Points, in no order, along strands that fork and pass close to each other.
Points whose rows are less than 63.8 apart are linked; no others are. Some points are linked to none.
beve: [-17  22  -6 -29   0  -9   5 -10  21   7 -18  20   1 -10  19  16  -4  38
 -23 -24]
Musen: [-31  -9  17  -4 -22 -10 -21   7   0 -17  19 -33 -15  26   1 -24   2  13
   5  -4]
lunud: [ 14  -7  -6  21  15   8  25  19 -19 -17  -4  38 -13 -26 -17  -2 -13 -26
  -2  23]
dezup: [ -9  18 -18  13 -29   3  -5   2 -13 -19  15 -21   3 -13  15  11  -2  13
  18  28]
goful: [  9  34 -25  -3  23  -4 -13   5   8  19   1 -12   8   0 -10   7 -13   3
   0 -24]
tuno: [-25 -20  -4 -17  -2 -41 -20 -15 -20  -3  26 -18 -29   8   8  -8 -18  -4
 -19 -10]
livil: [  4 -14  17  -3  -7  -2  -5  23  21   4 -16  13 -19 -20  19  31  -9 -16
  19 -14]
gef: [-23   5   3  10 -14 -30  16 -12 -18 -15  37  -6  11  16   3  -3 -23  11
 -22  20]
demat: [ 13  14   4  40  20  13  30  16  -8 -12   0  13  -5  -6 -24   4 -10 -29
   0  18]
Luzor: [ 15   7   1   8   9  -1  15  35  20  18   0  -7  28  20 -21  11  -6 -18
  33 -27]
Tomok: [ -3  -2   5  26 -16  39   9  18 -21  -6  -7 -18  17  -3  -6 -10  25  -6
  26  19]
Kaga: [ 17 -11  -8  -7  37   1  19  16  13 -16  -3  28  -4 -27  -4 -24  25   4
  24  31]
rav: [ -4 -22   8  -6  15 -22  24  20   4  21 -34   3  29  11  11  29   6 -21
   8 -34]
gide: [-20 -21   8   0 -40 -16 -14  17   2 -12   9 -30 -16   9   4   0 -20   1
   3 -29]
zanub: [  3  -7   7 -26 -12  -2 -26  23  16  12 -26  11 -20  -7  10  24  -3  -2
  11 -23]
noru: [ 10  -1 -12 -27   7  -9 -19  12   6  15 -30   7 -20   1  -4  15  -4  -6
  -6 -38]
mir: [-53 -12  -9 -12   2 -33   9  -5 -20  -8   8  -4  21  27   4  -3 -21   8
 -40 -26]
Rorom: [ 14 -12  21   3   3 -18  21  -1   0  30  -9  -8  18  10   8  28   5 -21
  12 -10]
sakat: [-21  -4   6 -29  -4 -11 -19 -30  13   4  16  10   0   0  13 -35   5  16
 -30 -13]
vem: [ 29 -17  15  -1  17 -33  25 -16  15  24  -3  -3  11  11  -1  14  -1  -4
  15   4]
zaris: [  1  18   2  -1  32   1   2   5 -13   6  -4  23   1 -27  19  18  16 -20
 -12  30]
Gotad: [  8 -15  19   8  -6  -2   0  -4  -1  -1   0  10   2  -5   2  -6 -17  -6
 -10   8]
tur: [ -4   0  -3 -17   8 -15  15  11  -4   9 -38   8  46  23   7   9   7  -2
   3 -29]
Kub: [ 16  12  15 -20   2   2  -8   8  -1  29  -9   1  18  30 -20  -9  15 -19
  -4 -24]
radu: [  8  28   2  -1 -25  16   3   7  15  -9  -1  -2  -7  30 -16  13   7  27
   8   4]
kude: [ -9 -12  -6  25 -20  19 -19  10  -1 -28   0 -14 -35 -22  -3  -5 -23  -4
   2  -2]
Noda: [ 33 -20   6 -17 -11 -22  21 -12  17   9  -4  12   3  29 -14   7  -7  16
  15  -6]
Tubef: [  5 -22  16  14  -6   3  -7 -27  15   1 -10 -36  -2  -4  20  -4  10  18
  26  12]
ber: [ -1   1   5   6  12   4 -22 -10  27  11 -14 -33   1  -4  20   9   6  33
  20  -7]
goti: [  8   1  -4  -9 -15  -6 -26  -5 -41  11  16   2  -1 -13   3  -2   0 -38
 -14  11]
Roga: [ 21 -27  -6   4   9   0  11  16  -7 -13  -5  36 -21 -38  -4  -3 -12 -25
  18  16]
mabiz: [  3  19 -10  17  19  34   2  14 -19  -5   3  -7  21 -15 -11 -26  21  11
  19  27]
kan: [  3  -4   1 -31 -38  -9  -1   0  16 -14  21  42   1  -5   4 -11 -19  16
  -3   2]
Nom: [ -9  -8  13  29  -6  55  23   7  -3  -6 -10 -31  -2 -12   4   4  17 -18
  32   2]
zevu: [ -5  21 -10  -1   8  -3 -17   5  12  12  -3 -25  15   2   6   8 -11  25
   1 -20]
pimum: [-30   0   7   4 -10  -2 -24  -4  -4 -23   3  -9  -6 -19  28 -14   0  20
 -18  15]
pivo: [-21  -3  -1  22 -12  12 -32  17  -5 -30  11 -13 -10 -29  12 -22 -22   1
  -5   5]
nov: [ 14  13  -4 -31  -2   7 -18   8  -7  28 -10   7  -6  16 -23   2   9 -20
 -11 -37]
gof: [  4 -41  -5  10  11   2  -9 -26 -24  -9  -7 -10 -18 -26   9 -27  10   4
  -1  22]
nove: [-10  24 -38 -17  -6  -6  19 -14  -9   0 -18  15  15  27 -16   7  -2   8
 -24 -41]
fopo: [  5  28   2   6  31 -13  13  14  13   9  -3   1  -3  -4   6  40  21 -19
 -10  12]
boga: [ 13   1 -21  -3 -13  15   9 -11 -22 -19  -1  23 -29  -2 -19  -6   7   4
  -7  24]
bag: [  3  43 -18  11  20  -3   6  21  -5  15  -9  -8   6   2 -15  32 -20 -11
 -14 -23]
Zes: [-10  -7   7 -23 -25  -8   3  -6  -1  -9  31  47  24  -5   8 -15 -20   0
 -19  17]
vasu: [  1  20  -6   8  28  -2  11 -29 -15   4  -1  16  -8 -16   6  20  -3  -1
 -34  29]
zolim: [-13 -17  -4  11 -22 -11 -16   5  14 -17  -1 -25 -32  -4   4   3 -30  14
  -4 -30]
sig: [  6  19   7  -3  21  20 -25 -15  17   4   4   4   2  -5  -6 -46   9   5
  -5   4]
Filen: [-30  -7   5   3  -5 -31   8  -9 -24   5  24 -11  29   9  11  13 -26   2
 -38   3]
posut: [ 13  -5  11  -3 -39   7  -6  26  20 -12  14   2  14  17 -10 -14 -19  10
  28  -4]
timit: [ 14  20   6 -30 -19  19 -10  -5  21   6  -5  12 -10  21  -8   1  30  19
  19   3]
dobo: [  7 -21 -11  21  16   9  -3 -13 -45  -1  -5  -4 -10 -32  -5 -20   3 -22
 -10  19]
retog: [ -1 -18  -1  14  24  30   3  28  31  -9   3  -2  -3  -8   3   7  40  -5
  47  16]
befa: [-15  -4  -3 -21  10 -10  -2 -21   5  12 -14  22  -1  -4  10  17 -12  20
 -41 -17]
Zamem: [-27  27 -39 -25 -12  -7   3 -15  -8   0 -13   5  30  21  -3 -12  10   6
 -16 -44]
bip: [  2  12   5 -17 -17  -5  -4  -2 -14  -4  23  26  39 -20  19 -24  -3  -5
   3  31]
Fal: [ -1  -6   4  19  21  18 -25   8  35   9   5 -21   1  -9  27  17  -1  20
  42  -6]
Zun: [ 10 -15   1  -2  11 -12   9 -28 -15  25 -19 -11  -8  25 -13  25   3   0
 -29 -14]
nobev: [ -2  12   2 -24  -6   4 -23 -16  19   4  14   1  -8   8 -10 -38   3  14
 -15 -18]
bedaz: [ -8  -3  -4  -7  18 -10   2 -33  -2   8   0  20  -7 -11   7  18 -23  13
 -49  10]
suza: [  5  20  11  43   8  18  17  18  14   0   3 -11   3  -1 -13  14 -15 -21
  12  -3]
kof: [  7 -31  19  -3   5  -3   8  23  20  -9 -11  30 -21 -28  16  16   6 -27
  15   9]
lig: [ 11  21 -16  -5  14  12   6 -28 -13  -1   2  20 -31  -5 -12  10  10   0
 -20  20]
nokig: [ 13 -18 -14   6  28  -1  22  20  23 -14   1  11  -8 -30   8   4  26  -2
  42  31]
dopi: [ -3  19  17 -14   3  -3 -34  -1 -13  22   4 -11  32  -9  19 -18   5 -13
 -14  -3]
pifav: [ -1  24  -5  29   0  10  17  29   6   5  -8 -12  -3   7 -21  32 -26 -12
  -2 -28]
zol: [ -9 -19  -4   8 -17 -28  22   7  -4  -5 -12  -4  28   6   2   6 -37   6
 -10 -30]
dazaz: [ 17  -9   2   7  19  -8   8 -25   5   8 -17  -4 -27  20 -21  10  -8   7
 -23 -14]
kip: [ 21 -11  -6 -14 -24 -31  23 -14   6  -2  14   5   6  26 -11   0 -22  20
   1  -4]
Vomig: [ 25  -2  13   8 -10   9   0  19  26   9   6  -4  13  22 -18  -9  -8  -4
  36 -12]
zifim: [ -7 -16  -9  22  -5   1  -4  -8 -49  -8  12  -5  -3 -26   3  -4 -12 -28
 -18  22]
lusat: [  5  20  10 -21  -1 -16 -13 -15  -6  22  17   3  44  -9  22 -13   1  -3
  -2  13]
dof: [-13  -9   8  -5 -25  -3 -14  -2 -21 -21  29  -9 -11  27 -11 -35  14  -6
  -1  16]
buze: [ -1   9   7  -4   1  -7  -3  16  -9  19 -22 -14  48  24  -5 -15  -3  -4
  -8 -31]
Dolif: [  3  22   1 -33  -1  -3  -2 -17  25  14  -1  17   2  -1  13   7  19  26
   4  -1]
Pofi: [ 12 -33   3  15   8   8   4 -23  -2  -6 -13 -19 -13 -23  13 -16  14   4
  29  19]
doga: [  2 -11  -6  24  16  32  24   5  -9   2 -10 -23 -17 -27   4  15  28 -38
  27   6]
Nuvon: [ 14 -13  -7  22  30  17  22   7 -12   2 -14  -8 -26 -11 -14   9  38 -28
  16  21]
Kufe: [ -4  30  -9 -10 -16   3  13  -5   3   2  -2   4  -2  27 -20  13  -3  23
 -27 -16]
gogor: [-32  -6   7 -10 -10  -3 -11 -24   1 -22  17   8 -15   0  14 -18  -1  25
 -35  13]
Dunis: [  6  23   4  17  22  32 -17   8  10  -3   3   1  12   2 -10 -25   7   4
  10  17]
Ker: [ 10   2   7  18  20  24  16  -4  -6  -5 -20  -2 -24  15 -18   9  42  -5
   6  27]
niro: [  9  -1  19  21  23  10  16  -8  15  -6 -24   3 -30  16 -15  13  15   1
 -11   9]
Bonu: [  3  -2  -3 -17 -36  -2  -9   8  21 -25  24  11  -9  11  -6 -22 -13  23
  16   8]
guga: [-10  19  -5 -14  -8 -15 -33 -10 -30  15  30 -18   4  -1   5 -16  -2 -24
 -23  -4]
dutu: [  3 -15   2   0 -29 -29  16 -23  -9  -5  23 -14  10  16  13  11  -8  17
  -1  23]
Lubif: [ -4 -15   9  25  23  42 -17  20  32   1   4 -11   2 -10  20   2  19   1
  51   2]
pese: [ -1   0 -21  -2 -25  13   2  -3 -27 -31  19  -4 -19  12 -23 -25  17  14
   6  23]

Follow the links from the first point to the second, and from the first to the third. Name the last point that the two ways share.
kan; Lubif; suza: ber
Kaga; dobo; suza: ber
fopo; gide; nove: vasu
Zamem; fopo; boga: vasu

A fork is a point with three links, a tip a point with one. Leave the first point through the second and follow the links. Name the first fork or tip that comes.
Zamem; nove: vasu
dobo; zifim: Luzor
zanub; livil: ber
gogor; sakat: Zun
befa; beve: Zamem
Roga; kof: mir

Name the points in between on the shortest way along the links from the first point to the second, in order.
Luzor; zevu: Vomig posut Bonu kan Zes bip lusat dopi guga goti zifim dobo gof Pofi Tubef ber
Nuvon; nobev: doga Nom Tomok mabiz Dunis sig
beve; sakat: befa bedaz vasu lig boga pese dof Musen gide zolim kude pivo pimum gogor
Kaga; zevu: nokig retog Lubif Fal ber
lunud; Pofi: demat suza pifav bag goful zevu ber Tubef
